Points on a hilly landscape, in no order, each with its height.
From any point a ball rolls to the lowest of the 2 points nearest to it. It stops when none of these is lower. Distance is the straight distance between rows; heights are no part of it.
Z56 h=152: [155 162 134 128 124  87 140 102 140  79 142 168 135 132  76  99 132  37
 114 142 140 140 139 138 103 188 142 149 104 176 148  90 136 125 123 129
  79 145 103 106  77 127 144 107 169 105]
Z357 h=696: [176 115 130 121 116 194  81 222 142 152 137 164 158  91 141 108 173 125
 119 134 115 127  85 114 100 140 142  78 121 151 122 139  78 125 149  88
 174 153 138 102 158 145 124 121 128 137]
Z188 h=851: [174 126 128 140 127 148 133  96 129 107 118 208 197 111  85 131 102 140
 142 136 110 157 150 157 107 165 162 187 131  90 187  97 162  80 130 125
 132 159 129 117 121 176 115 151 128 101]
Z920 h=524: [ 95 157 133 101 141 116 147  83 109 132 147 142 181 149 153 179  76 204
 195 146 106 111 122 129 165  94 130 202  96 105 113 135 134 115 123 143
  83 146 133  89 116 130 108 130  89 148]
Z227 h=186: [124 164 181 161  94 104  99 167 115 120 111 142 164 142  71  59 126 159
 143 129 111 125 159 144  68 155 170 155 133 110 145 126 171 129  94 103
 128  75 108 138  78 171 132 122 141 124]
Z500 h=496: [ 76 125 169 137  93  96 111 105  96  92  85 110 124 130 130  45 108 204
 181 132 155  98 119 112  91 113 147 162 135  58 121 153 146 145 128 130
 120  74 117 158  90 133 137 131 150 138]
Z854 h=832: [ 57  78 106 125 157 112 140  89 108 169  96  54  78 126 189 166 138 166
 147 120 126 103 122 118 181  56 111 121 129  90  85 131 118 120 112 128
 148 136 152 158 150 111 122 128 108 154]
Z588 h=498: [146 116 127 121 183 112 168  97 130 154 171  84  85 165 142 208 123  84
  83 139 111 151 144 154 189 110 117 164 124 167 118 154 152 137 124 177
  95 125 140 114 136 100 126 144  86 137]
Z702 h=504: [ 81 115 150 122 127 103 112 120 143 160  80  67 116 153 122 101 105 172
 152 112 130  98 151 109 139  88 113 165 143 140 129 140 142 157 117 171
 104  60 124 136  96 128 114 120 143 156]
Z794 h=462: [111 125 142 170  81  95 143 129 114  91 159 111  53 103 120  70 178 123
  96 122 154 142  79 102  81 152 124 101 158 123  94 130 129 176 174 108
 158 104 114 139 160  81 134 134 124 111]
Z186 h=455: [ 90 119 158 140 117  95 136  89 116 102  97 109 109 135 144  88 110 165
 149 127 175 102 155 142 120 110 157 156 151  61 115 165 157 158 133 130
 105  78 104 142 131 126 116 149 120 134]
Z458 h=897: [132 169 164 126 155 130 110 129 143 144 109 139 152 189 159 138  78 185
 193 166 135 104 153 160 155 109 156 155 108 106 118 146 131  89 110 101
 140 126 117 125  90 204 146 123  99 149]
Z889 h=883: [166 181 181 132 177 152  87 147 160 145 101 146 152 173 148 109  70 161
 203 200 139 108 168 172 153 129 148 143 139 117 131 192 125 111 125 124
 130 124  95  82  75 192 132 104 102 126]
Z154 h=645: [177 138 136 147 133 147 137 153 147 140 154 174 160 140 120 118 143  81
  95 150 124 136 148 153 105 165 143 134 133 163 136 142 144 165 141 127
 108 135 105  95 130 120 116 103 124 115]
Z136 h=388: [125 117 119 140 118 111 104 111 135  69 101 123  64 106  80 103 144  96
 103 100 134 156 124  88  95 184 138 104 116 152 166  77 125  79 121 114
 164 107 150 159 107 122 150 156 191 102]
Z783 h=321: [134  79  95 114 128 138 132 113 146 131 102 141 115 110 118 148 123 102
 113  98 146 123 154 123 140 140 131 117 157 125 166  98 135 124 114 145
 134 120 127 137 157 118 114 147 141 126]
Z604 h=571: [ 27  75 132 150  89 131 144 118 111 144  79  97 152 106 170  84 109 218
 172 114 162  91 121 114 118  82 155 128 124  27  90 164 147 178 155 129
 109 128 102 161 132 138 104 139 136 150]
Z566 h=834: [113 113 109 103 153 147 136 132 134 143 125 141 139 115 192 164 107 168
 156 126 174  96 115 137 165  65 127 104 109  76  90 143  89 130 128 100
 144 164 146 121 178 141 132 129 104 151]
Z269 h=262: [102 193 163 123  93  68 137 106  79  55 172 155 145 132 100  86 137 112
 119 138 109 135  90 120  73 153 147 150  79 141 103  98 155 135 113 106
 120 117 123 141  92 109 160 109 133 116]
Z342 h=631: [149 119  75  76 171 153 160 109 106 117 158 149 128 101 169 192 141 121
 116 121 151  95  88 118 173  71 101 108 108 103 114 126  92 128 134 163
  93 186 163 109 212  99 123 127  98 122]
Z126 h=337: [164 164 113 116 130 149 123 143 138 164 144 186 234 125 121 141  93 136
 171 146  91 136 134 146 130 146 130 144 112 157 156  89 121 126 124 132
 111 177 124  80  84 174 104 106 140 129]
Z538 h=807: [ 32 104 102 138 104  88 166  74 102 153 114  66  92 120 153 131 131 156
 141 111 133 114 116 121 149  82 103 114 141  93  90 117 140 166 127 124
 135 118 138 179 147  83 134 116 121 138]
Z209 h=661: [195 145  98  79 166 168 129 131 134 113 164 175 142 115 158 171 130  77
 111 144 158  97 103 138 157 107 106  97 111 136 131 131  89 121 142 157
  84 185 139  90 194 125 135 119 103 114]
Z392 h=329: [149 132 130 144 111 122 101 157 130 104 135 154 122 119  79  92 169  84
 104 109 102 148 102 100  67 198 150 114 116 184 140  92 111  97 125 101
 146 126 130 129  83 134 149 115 180 110]
Z968 h=609: [127 191 122 126 144 103 196  70 103 101 206 177 171 156 121 190 144  90
 114 155  76 162 106 133 130 142 115 185  59 124 112 120 131 104 132 150
  73 177 132 110 151 101 151 130  93 117]
Z887 h=860: [ 78 138 148 161  63  91 122 132  92  67  96  99  86 105 121  49 127 190
 141 115 163 140 131 118  66 136 155  86 128  48  99 112 120 112 126  66
 166  71 135 192 108 132 165 154 150 109]
Z682 h=546: [131 104 138 135 106 140  93 150 147 110  80 141  89  88 110  77 112 133
 130 113 176 122 124 108  91 153 135  93 155 130 146 123 116 154 126 109
 150  93 129 114 134 109 109 129 169 110]
Z233 h=439: [103  73 108 124 162 115 167 100 113 182 142  67  97 132 120 202 154 109
  77 107  97 151 143 133 193 100 112 158 150 134 122 130 154 127 121 173
 124 130 145 153 147  97 104 146 106 135]
Z816 h=443: [146 182 170 134 122  80 141 138 150 151 150  96  88 180 109 120 109  68
 119 149 131 141 161 166 140 154 130 118 149 207 118 145 150 168 110 129
 103  71 107 109  94 116 143 103 118 127]
Z90 h=313: [216 100  88 100 158 184 121 151 129 164 169 152 160 143 136 203 128  68
  75 136  74 159 134 153 160 131 106 138 147 182 156 128 114 101 131 181
 103 199 139 117 121 149 115 122 124 131]
Z105 h=579: [167 106 173 116 182 168  77 127 134 110 125 134  79 134 160 137 138 159
 134 153 140 122 106 108 143 124 140 164 136 132 139 199 111  93 166 132
 155 117 131 106 139 130 126 142 102 128]
Z61 h=300: [137 162 106 121 119 144 146 124 143 131 120 192 236 114 129 137  67 178
 194 142 139 121 136 159 135 137 142 139 102  97 151  90 117 106 119 102
 116 179 133  99 108 196 114 127 131 117]
Z190 h=456: [ 90 168 161 125  98  63 115 124 132 127  97  69 121 164  94  76  80 165
 167 114 145  92 164 122 126  98  99 148 129 140 131 109 143 165  89 147
  80  44 127 134  72 135 133  98 156 146]
Z788 h=389: [ 99 149 130 119 120 105 122 129 146 181  82 104 170 163 115 117  78 202
 199 104 116 100 179 144 147  94 103 159 113 112 148  90 138 110  88 133
 101 100 130 136  74 196 123 127 155 159]
Z846 h=596: [124  82 130 112 128 167  97 160 145 173 101 130 151 107 142 114 116 160
 134 120 124 109 124 117 136 111 130 128 153 137 135 146 140 170 141 146
 126 114 117  99 127 129  81 116 122 152]
Z473 h=686: [196 118 124  91 167 178 104 181 136 151 158 101  90 126 151 169 171  74
  85 134 105 132 106 118 150 119  96 104 137 217 119 163  78 135 160 146
 132 142 135 101 155 107 138 117 103 130]
Z471 h=525: [ 61 130 156 128  76 114 130 105  90 102  89 141 201 117 125  52  89 232
 192 125 142 105 117 121  95 103 150 182  92  35 119 131 156 145 129 118
 120 124  98 140  90 157 129 134 137 135]
Z417 h=164: [212 180 158 152 165 120  81 142 145 115 100 135 129 151  86  95 106  98
 152 175 145 160 179 174 114 185 138 113 152 161 181 152 130  95 113 121
 140 109 107 107  54 158 143  97 171  84]
Z318 h=505: [132 123 137 141  91 115 123 144 134 106 140 149  96  95 110  64 149 104
 105 126 156 140  87 112  81 158 135 106 147 159 120 133 122 190 150 124
 132 107 115  96 135  93 110 120 134 112]
Z34 h=397: [107 120 126 124 137 107 139  61 116  83 110 134 108 115 121 139 112 134
 144 114 148 126 123 108 135 121 121 156 117 108 163 121 154 105 124 131
 132 116 142 139 134 112 132 152 135 125]
Z696 h=312: [ 85 160 134 146  63  61 169  88  82  39 171 141 107 111  87  55 155  83
 111 117 134 148  83 122  68 151 141 129 107 115  92  89 154 168 142 103
 128 121 110 163 120  96 153 119 137  95]
Z974 h=367: [154 174 174 127 142  92  93 152 153 143  90  66  79 184 104 112  99 120
 152 138 140 127 187 165 137 127 116 137 154 175 150 158 143 142 104 146
 102  50 115 123  75 153 140 112 137 132]
Z697 h=766: [ 74 108 104 132 108 155 163 142  85 162 147 144 192  94 150 147 156 181
 127 104  97 126  84 119 120  79 128 124 109  63  88 131 139 147 158 114
 151 193 125 149 181 102 113 128 116 152]
Z861 h=542: [117 149 143 141 169  88 168  70 111 114 178  81  63 171 131 176 155  77
  96 149  96 143 122 130 157 124 106 155 118 155 115 156 158 118 112 162
 121 126 143 137 141  73 149 154  81 136]
Z480 h=910: [112 145 185 149 117 127 100 143 130 133  97 126 149 187 162  79 107 209
 184 154 142  97 173 141 122 113 167 170 126  66 123 165 142 110 106 117
 121  91 100 142  91 210 127 132 123 160]
Z114 h=252: [100 159 155 144  81  86 131 143 106  80 110 158 169 103  72  41 111 155
 148 123 152 122 128 150  61 154 168 124 108  85 127  87 159 146  88  82
 129  87 111 150  94 148 138 130 161 107]
Z311 h=253: [172  80  96 116 148 171 131 132 114 158 154 145 144 123 129 195 147 113
  75 120  94 151 127 122 158 120 124 147 152 147 145 129 143 111 136 170
 114 167 142 129 150 123 105 135 111 156]
Z966 h=488: [144  78  66  94 117 143 139 145 156 120 134 103  77 106 137 152 145  41
  61 101 134 116 103  93 156 132  89  66 168 196 127 100  79 164 134 168
 122 149 145 116 161  89 116 132 139 121]
Z33 h=487: [129 125 145 129 136 116  73 120 156 117  46 142 132 144  86  80  83 193
 168 119 160 115 177 116 109 136 124 150 131  77 177  95 135  67 107 132
 138  83 148 158  86 191 141 156 188 125]
Z567 h=421: [191 104 122 118 148 185  84 200 161 199 106  87 131 146 128 155 125  95
 106 124  82 160 169 145 143 140 119 110 175 213 153 148 110 131 140 138
 150 128 116 123  89 156 122 117 129 127]
Z166 h=573: [ 92 121 127 138 177  86 159  54  96 106 163  66  37 136 149 167 161 108
 119 149 124 120  91 116 171  89  94 136 131 120  90 159 147 132 128 151
 130 128 144 130 174  63 135 150  82 127]
Z735 h=825: [164 162 112 123 153 145 148 125 151 183 146 158 197 142 129 196  77 133
 161 165 127 147 182 193 184 138 139 152 147 160 158 153 131 135 123 149
  36 154 114  64 114 141  78 111 103  95]
Z168 h=319: [166  77  94 110 151 157 165 114 111 157 193 108 137 131 116 212 164  56
  24 115  90 162 118 139 186 132 103 159 142 164 135 142 136 129 135 207
  64 180 131 127 150  97  98 144 104 137]
Z844 h=295: [132 112 127 153 105 137  99 187 164 135 104 107  72 113 122 134 161 130
 118 107 133 152 149 103 112 174 154  79 151 138 131 115  97  91 139  80
 198  73 143 156 136 139 139 158 146 122]
Z684 h=347: [ 54 130 114 149  60  75 182  74  84  61 131 120 118  86  87  72 125 132
 135  92 134 148 104 126  67 137 134 128 112  70 120 100 167 168 144 106
 129 114 113 174 125  83 142 119 147  97]
Z928 h=835: [187 180 124 116 165 160 141  94 138 128 151 204 203 127 127 179  73 131
 154 187 137 147 162 174 153 143 141 161 132 120 161 159 116 118 139 159
  50 170 122  52 143 136  94 120 103  82]
Z356 h=403: [109 107 141 180  88 141 110 157 126 109 128 117  67  97 126  97 185 146
 102 112 140 148  99  95  92 156 161 103 153 114 116 145 117 127 164  90
 182  88 130 148 158 104 129 153 133 103]
Z401 h=783: [144 134 158  94 185 160 101 170 161 177 131 107 119 159 174 163 103 137
 157 160 125 101 139 141 177  85 133 122 125 164  89 191 111 162 141 118
 128 130 117  86 132 139 117  95  86 143]
Z837 h=382: [ 87 168 164 124  96  54 101 127 115  89 100  55  60 152 104  61 101 177
 162 122 170 102 134 112 121 114 111 108 134 125 112 111 117 129  92 111
 127  27 133 159  80 136 156 132 165 129]
Z669 h=363: [218 115 110 135 141 190 109 186 149 187 146 141 163 147 130 173 136  59
  78 132  73 182 171 168 132 157 119 104 164 189 164 139 115 112 142 148
 142 163 116 121 103 147 122 112 140 125]
Z755 h=607: [104 137 131 114 158 147 131 128 114 164 149 114 137 151 174 166 156 151
 148 128  67 125  99 117 151  78 105 128  95 129  86 131 114  91 120 104
 181 155 149 140 150 133 137 119  85 173]
Z803 h=747: [159  52  82 121 111 183  93 168 131 126 116 169 120  80 120 162 162 111
  58 110 105 121 124  87 111 136 147  73 182 109 136 128 140 116 138 147
 154 144 145 142 181 115 103 153 132 122]
Z950 h=225: [139 192 157 121 125  83 133  98 119  48 176 167 108 137 104  93 150  57
 105 155 143 135  92 118  97 174 126 125  79 164  95 102 109 134 136 116
  95 145 121 112 117  96 169 111 139 101]
Z602 h=497: [152 112 139 124 151 156 102 180 154 181 112  96 110 155 146 154 124 148
 137 113 109 128 166 143 148 116 136 115 146 165 135 147 105 102 130 108
 174 114 126 128 109 174 127 130 113 157]
Z760 h=870: [204 185 189 131 174 149  90 122 140 109 119 185 174 145 121 109  70 141
 183 203 147 129 148 164 128 156 147 160 129 114 154 182 123 102 131 135
 129 147 106  74  86 146 141 111 129  92]
Z865 h=405: [179 103  73 109 123 156 124 127 130  92 164 167 118 109 120 135 186  14
  71 110 116 120  89  85 117 153  88 108 118 160 138 105  78 120 142 173
  94 195 143 124 156 112 144 133 143 134]
Z513 h=326: [176 102 139 156 163 156  96 164 161 175  84 140 131 145 132 142 112 131
 122 160 148 131 198 175 141 149 151 131 184 100 172 173 146 130 123 130
 136 113 106 117 133 179  97 131 122 127]
Z201 h=809: [166 122 119 107 173 160 122 154 158 191 122 123 158 148 160 191  89 141
 152 144 121 114 166 171 193  97 137 135 148 144 124 159 124 138 127 151
  92 154 112  89 130 162  89 115  87 136]
Z506 h=237: [184  97  98 135 158 154 121 124 158 134  95 152 127 116 108 174 107  84
 104 134 154 138 190 158 145 156 142 132 177 126 205 123 152 112 113 151
 123 137 129 123 143 151 113 140 140 111]
Z410 h=638: [157 119 104 150 134 123 167 103 138 144 167 146 141 152  97 172 152  52
  76 119 106 179 171 164 132 167 147 143 126 148 164 107 152 102 112 135
 110 155 124 147 143 142 131 145 129 126]
Z731 h=639: [130 145 181 153 114 166  94 174 132 146 127 163 196 145 128  83 124 189
 166 154  86 120 111 139  94 128 166 159 112  96 118 152 143 112 127  97
 175 149 104 110  98 201 126 128 105 163]
Z653 h=49: [197 157 142 130 164 106  93 118 152  98 110 133 109 140  78 108 118  59
 118 146 126 158 151 143 115 192 127 140 130 199 195 134 134 108 123 152
 107 110 111 107  60 133 141 106 175  97]
Z619 h=495: [129 127 162 119 180 101 114  82 132  97 125  89  60 150 171 155 134 152
 139 143 142 119 104 112 160 104 123 156 124 113 107 176 121 105 135 130
 142 114 150 127 150  97 143 143  93 133]
Z884 h=409: [139 131 123 145 125 106 131 145 159 122 131  89  33 133 122 141 154  78
 100 120 154 146 131 127 142 170 124  85 151 174 139 113  95 117 133  97
 165  81 136 141 141 129 145 156 131 109]
Z751 h=725: [ 52  96 102 135  79 121 171 139 120 212 131  77 123 129 121 113 149 123
  99  85  89 131 119 112 135 111 117  99 154 153  96  92 147 169 122 129
 155 102 131 175 129  89 111 116 143 151]
Z826 h=678: [ 86  66  82 114  94 166 105 160 124 162 111 131 149  89 142 139 144 154
 116  89  79 129 106  69 115 113 129  68 141 125 106 101 121 118 132 115
 194 155 157 161 154 106 121 128 156 149]
Z22 h=653: [207 152 107 149 160 139 155 105 150 126 174 155 128 158 117 181 133  32
  83 152 139 169 177 175 143 170 134 123 124 151 171 147 128 103 125 151
 100 174 114 122 131 149 146 128 128  97]
Z123 h=372: [174 131 108 125 118 147 114 136 126  89 160 185 132 110 102 111 184  47
  86 108 113 138  94  93  80 174 131 126 100 170 139  92  88  94 144 126
 127 184 140 117 124 127 152 124 166 120]
Z85 h=485: [ 73 153 133 126 143  94 142  60  89 130 140  95 159 150 141 163 116 183
 176 125  80 131 120 116 138  90 103 192 101 107 117 108 154  81 103 131
 116 130 148 151 104 118 123 131  95 163]
Z999 h=594: [ 74  90 137 145  86 144 133 149 117 132 105 136 153  90 157  61 124 188
 145 129 180 107 108 122  99 104 156 106 133  53  98 160 144 202 153 108
 142 120  97 123 147 120  97 126 125 143]
Z384 h=647: [129 104  97 102 142 160 112 156 134 158 129 129 128 113 151 158 147 139
 123 101  88 125  96  97 135 107 111  99 118 159 123 107  96  92 135 112
 182 158 158 127 139 124 140 128 130 152]
Z890 h=748: [ 52  75  92 136  88 134 182 142  90 198 141 106 159 103 133 145 163 154
  92  87 104 126 109 125 140 100 132 104 148  92  83 116 164 182 154 123
 147 149 118 165 173  82  97 121 121 141]
Z402 h=436: [147 131 153 122 143 123  80 115 158 153  69 121 140 163  96 121  77 190
 177 125 116 117 177 131 137 111 113 183 134 121 176 113 136  84 110 154
 122 100 133 135  71 194 130 127 156 148]
Z444 h=398: [142 109 168 153 129 127  98 138 153 136  76 127 110 141 128  91 120 156
 138 147 178 118 181 153 116 141 147 148 163  94 144 168 146 142 129 135
 118  73 108 129 125 152 108 149 128 135]
Z939 h=265: [135 170 160 140  99 118 104 194 131 134 132 139 146 125 100  75 134 132
 127 122 110 135 123 134  83 170 141 108 114 169 119 104 144 138 105  91
 142 104 121 117  74 141 146 111 158 126]
Z618 h=827: [ 46 113  96 153  98  78 165  94 118 129  90  65  74 128 146 122 120 143
 132  86 142 132 145 123 131 103 102  78 141  83 109  86 136 134  96 101
 166 100 143 202 147 110 149 135 143 127]
Z4 h=623: [142 140 112 133 147 118 178  89 120 129 196 156 141 147 109 175 166  47
  82 126  95 158 122 129 141 151 111 172  91 162 133 116 134 114 127 156
  84 173 134 123 135 102 145 132 113 130]
Z28 h=810: [ 80 142 127 125 124 110 160 123 125 104 120 131 121 114 185 127 111 166
 169 130 187 111 121 149 134  82 137  86  89  72  86 125  98 119 125  70
 166 133 133 154 161 135 153 136 103 133]
Z58 h=557: [101  97 138 138 152 135 124 141 131 186 109  75 109 178 171 161 141 164
 141 122  78 123 160 134 157  94 124 150 130 123 106 140 127  91 116 112
 170 105 147 162 126 157 134 133 108 169]
Z370 h=566: [126 101 143 152  96 158  62 174 168 118  48 145 132  87  95  60 108 177
 137 110 145 131 157  92  76 167 153  87 150 105 150  96 124 126 109 111
 156  76 142 132 108 145 123 144 185 105]
Z553 h=486: [145 189 157 139 129  94 148 126 135 107 177 106  82 188 116 134 145  46
  93 152 106 154 129 141 127 171 126 117 116 212  99 131 130 134 120 122
 119 104 125 128  83 115 177 109 126 123]
Z935 h=560: [ 94 168 123 102 130 107 181  83 110 104 152 158 167 123 149 161 102 152
 151 137 145 111 110 135 158 110 125 163  91 100  91 144 140 147 140 129
  71 146 125  91 164  79 112 127  91 114]
Z264 h=859: [105  74  83  94 170 125 129 103 139 147  97  93 110 114 180 191  93 161
 161 102 151  96 124 111 181  66 115 123 128 123 122 111  93 118 117 133
 133 151 162 127 154 132 117 127 120 145]
Z425 h=281: [ 92 179 160 115 111  62 105  98  86  55 112  99 108 128 110  77 105 180
 163 122 153 109 117 121 105 124 128 121 103  99 113  88 136  95  81  90
 152  82 147 173  76 127 177 125 161 126]
Z503 h=845: [ 45 154 123 152  62  62 150 110  93  90 103  61  87 126 133  70 115 167
 148 106 167 131 134 133 102 104 115  83 137  60 100  99 128 150 108  77
 155  71 129 206 115 126 167 130 142 119]
Z956 h=344: [ 97 148 119 127 114 133 136 137 149 153  82 143 208 124 128  98  69 213
 208 132 155 102 165 159 136 117 137 148 110  80 146 102 140 125  99 112
 107 135 111 103  93 202 106 135 144 139]
Z952 h=541: [ 94  79  68 128 125 109 159 103 138 112 150  77  33 109 134 147 162  67
  69 101 140 120  85  87 160 127  84  62 155 159 117  89  94 149 138 157
 160 146 145 135 176  77 128 147 128 120]
Z779 h=181: [ 89 177 149 121 114  84 143  88  76  55 139 135 124 117 126 101 129 145
 146 148 142 122  84 131  97 137 125 127  73  95 110 104 138  95 108  78
 161 119 144 159 114 106 169 130 127 116]
Z288 h=591: [111 110  83 106 134 121 171  82 106  95 160 117  80  91 152 156 146  84
  98 118 162 111  83 102 152  94  90  88 118 118 113 115 100 160 145 157
 123 176 151 129 205  65 135 132 105 113]
Z649 h=843: [182 143 101 120 141 163 155  90 116 115 162 207 206 109 112 178 113 127
 113 138 121 146 142 155 135 155 132 181 133 110 179 114 141 102 142 152
  68 182 124  97 145 142  94 140 108 104]
Z662 h=547: [ 37 129 122 126  96 107 166  83  86 118 108 113 184 104 153 115 101 219
 189 106 147 109 122 131 119  83 130 159 102  47 110 139 148 157 138 120
  97 136 108 146 122 119 110 133 125 144]
Z544 h=703: [ 86  73  86 133  85 126 146 124 132 154 134 114 120  93 117 125 150 102
  96  85 102 130 102  79 112 127 122  83 142 149 118  90 134 155 140 130
 152 126 139 151 146  75 121 119 161 131]
Z641 h=446: [ 78 141 112 136 128  86 167  45  89 101 145  96 108 138 129 142 136 125
 141 109  96 139  92 105 143 108  94 165  99 121 125 106 166  99 106 131
 129 137 145 161 125  82 138 129 116 139]
Z651 h=665: [162 129 157 145 129 191  83 207 147 156 139 166 168 135 157 117 151 170
 145 150 102 122 101 130 119 121 156 117 117 108 115 177 100 108 148  81
 187 157 117 109 148 188 119 126 106 158]
Z440 h=768: [163  73 117 135 108 172  83 180 147 132 111 140 111  94 110 116 172  99
  81 107  99 147 121  73  98 157 136 103 170 166 155 128 124 125 145 134
 157 111 134 126 129 106 108 131 149 122]
Z172 h=721: [151 126 130 101 144 146 123 166 142 153 172 115 108 133 152 130 154  87
  98 137 130 113  82 111 135 119 101 108 132 200  95 157 107 188 159 152
 121 128 116  87 159  89 115 104  99 133]
Z270 h=449: [158 152 134 153 136 103 128 118 145  56 154 107  41 118  97 125 178  67
  87 124 164 148 111 114 115 199 127  96 119 164 157 108  97  85 139  97
 160 116 143 139 140 119 159 165 145  91]
Z437 h=785: [ 80 131 112 132 115 110 165 119 113 129 151 107 106 121 161 132 151 127
 130 121 145 119 103 124 133  93 109  94 111 123  88 120 118 153 127  92
 164 128 142 152 154  95 146 114 112 144]
Z542 h=526: [ 99 116 142 139  98 109  77 160 146 126  47 107 106 130  81  73 109 185
 147  94 126 122 176 103  85 132 115 109 123  99 154  99 135  94  99 115
 138  54 140 172  85 170 146 140 193 128]
Z129 h=590: [112 174 117 114 144 116 182  80 104  87 183 167 143 135 140 155 148 100
 128 145 126 135  85 123 121 115 100 136  48 105  85 122 115 128 144 143
  89 171 140 115 188  76 155 123  98 114]
Z572 h=671: [181 149  97 122 176 128 168 107 151 115 175 143 104 151 136 207 132  38
  96 145 160 129 144 164 168 137 114 104 113 145 141 137 102 118 123 152
  77 175 138  98 167 127 156 135 110  96]
Z598 h=752: [109 142 144 103 155 127 136 132 141 152 147 100 118 139 159 152 113 131
 136 132 136 104 106 127 170  82 117 131 129 170  84 157 125 172 147 141
 114 120 129  96 151  91 119 105  93 147]
Z316 h=555: [ 94  67 109 118 123 133 113 137 147 189  72  79 105 114 128 140 109 155
 127  87 121 113 138  96 146  96 107 129 159 146 130 119 140 169 126 168
 130  97 123 138 123 115  95 125 145 146]
Z700 h=438: [187  88  63  95 107 160 124 151 156 122 136 159 128 107 129 138 160   7
  61 116 121 108 127 104 140 148  96 103 171 191 153  97  93 139 127 183
  69 176 128 115 143 105 111 116 141 123]
Z295 h=271: [190 167 165 153 144 138  73 191 152 156  78  87 109 163 105  87 123 127
 148 155 134 139 195 161 120 162 138 126 163 167 164 168 130 126 114 118
 139  68 108 114  67 166 134 107 149 114]
Z825 h=373: [112  64  75 125 138 138 183 108 112 161 171  74 100 132 120 187 188  41
  38  96  84 144 121 114 189 122  97 122 147 176 126 107 131 130 121 184
 117 160 142 151 156  82 106 146 118 132]
Z79 h=636: [193 147 155 109 170 182  81 166 139 114 155 140  89 123 151 139 157 133
 124 159 135 125  94 115 133 131 110 126 121 175 125 186  72 107 169 121
 141 142 134  83 152 118 137 116 106 128]
Z609 h=304: [ 67 138 123 134  70  87 158 100  99  97 108 134 175  90  93  61  94 156
 158  93 156 131 122 123  86 129 131 137  99  96 123  88 163 175 116 115
 104 103 109 144 106 109 117 120 163 119]
Z224 h=726: [160  88  94 119 109 186 107 182 129 112 133 183 141  76 149 129 168 118
  88 114 141 125  89  93 103 127 136  58 147  95 123 132  99 117 155 111
 152 163 147 133 203 126 125 143 131 125]
Z223 h=858: [202 138 155 134 144 164  96 120 135  92 116 208 177 104 101  95  98 125
 146 165 146 140 129 149 104 169 156 160 137 118 188 130 139  97 130 128
 136 167 121  98 113 152 128 129 136  93]
Z215 h=781: [119 131 126 118 122 166 159 146  85 144 177 188 222 110 135 155 157 159
 130 133  82 139  84 132 103 101 144 165  87  81 110 125 131 122 153 131
 137 186 124 130 189 142 121 131 103 151]
Z824 h=625: [167 122 141 121 143 167 113 157 138 149 148 168 183 113 135 128 127 134
 123 156 118 119 111 137 125 128 137 148 123 139 133 157 144 155 151 130
 119 157 108  83 149 134  98 122 112 144]
Z63 h=617: [ 91 140 161 137  97 132 126 164 116 139 126 144 182 124 142  75 119 179
 158 141 129 108  97 129  97 118 158 137 105  96  92 159 150 176 133 101
 142 123 101 111 116 142 116 118 107 153]

Where does a ball stop that starts at each point below?
Z209 -> Z227
Z458 -> Z619
Z201 -> Z619
Z803 -> Z506
Z697 -> Z311

Call two points neighbours if one is among the 2 nearest of the other. Go from one point of each pair to the other, from neighbour to neighbour, staying as low as possible. Name the highest point that can't be avoided.
Z779, Z538 -> Z887
Z61, Z844 -> Z370
Z619, Z779 -> Z215
Z844, Z779 -> Z270
Z227, Z779 -> Z684
Z311, Z619 -> Z166
Z653, Z779 -> Z269
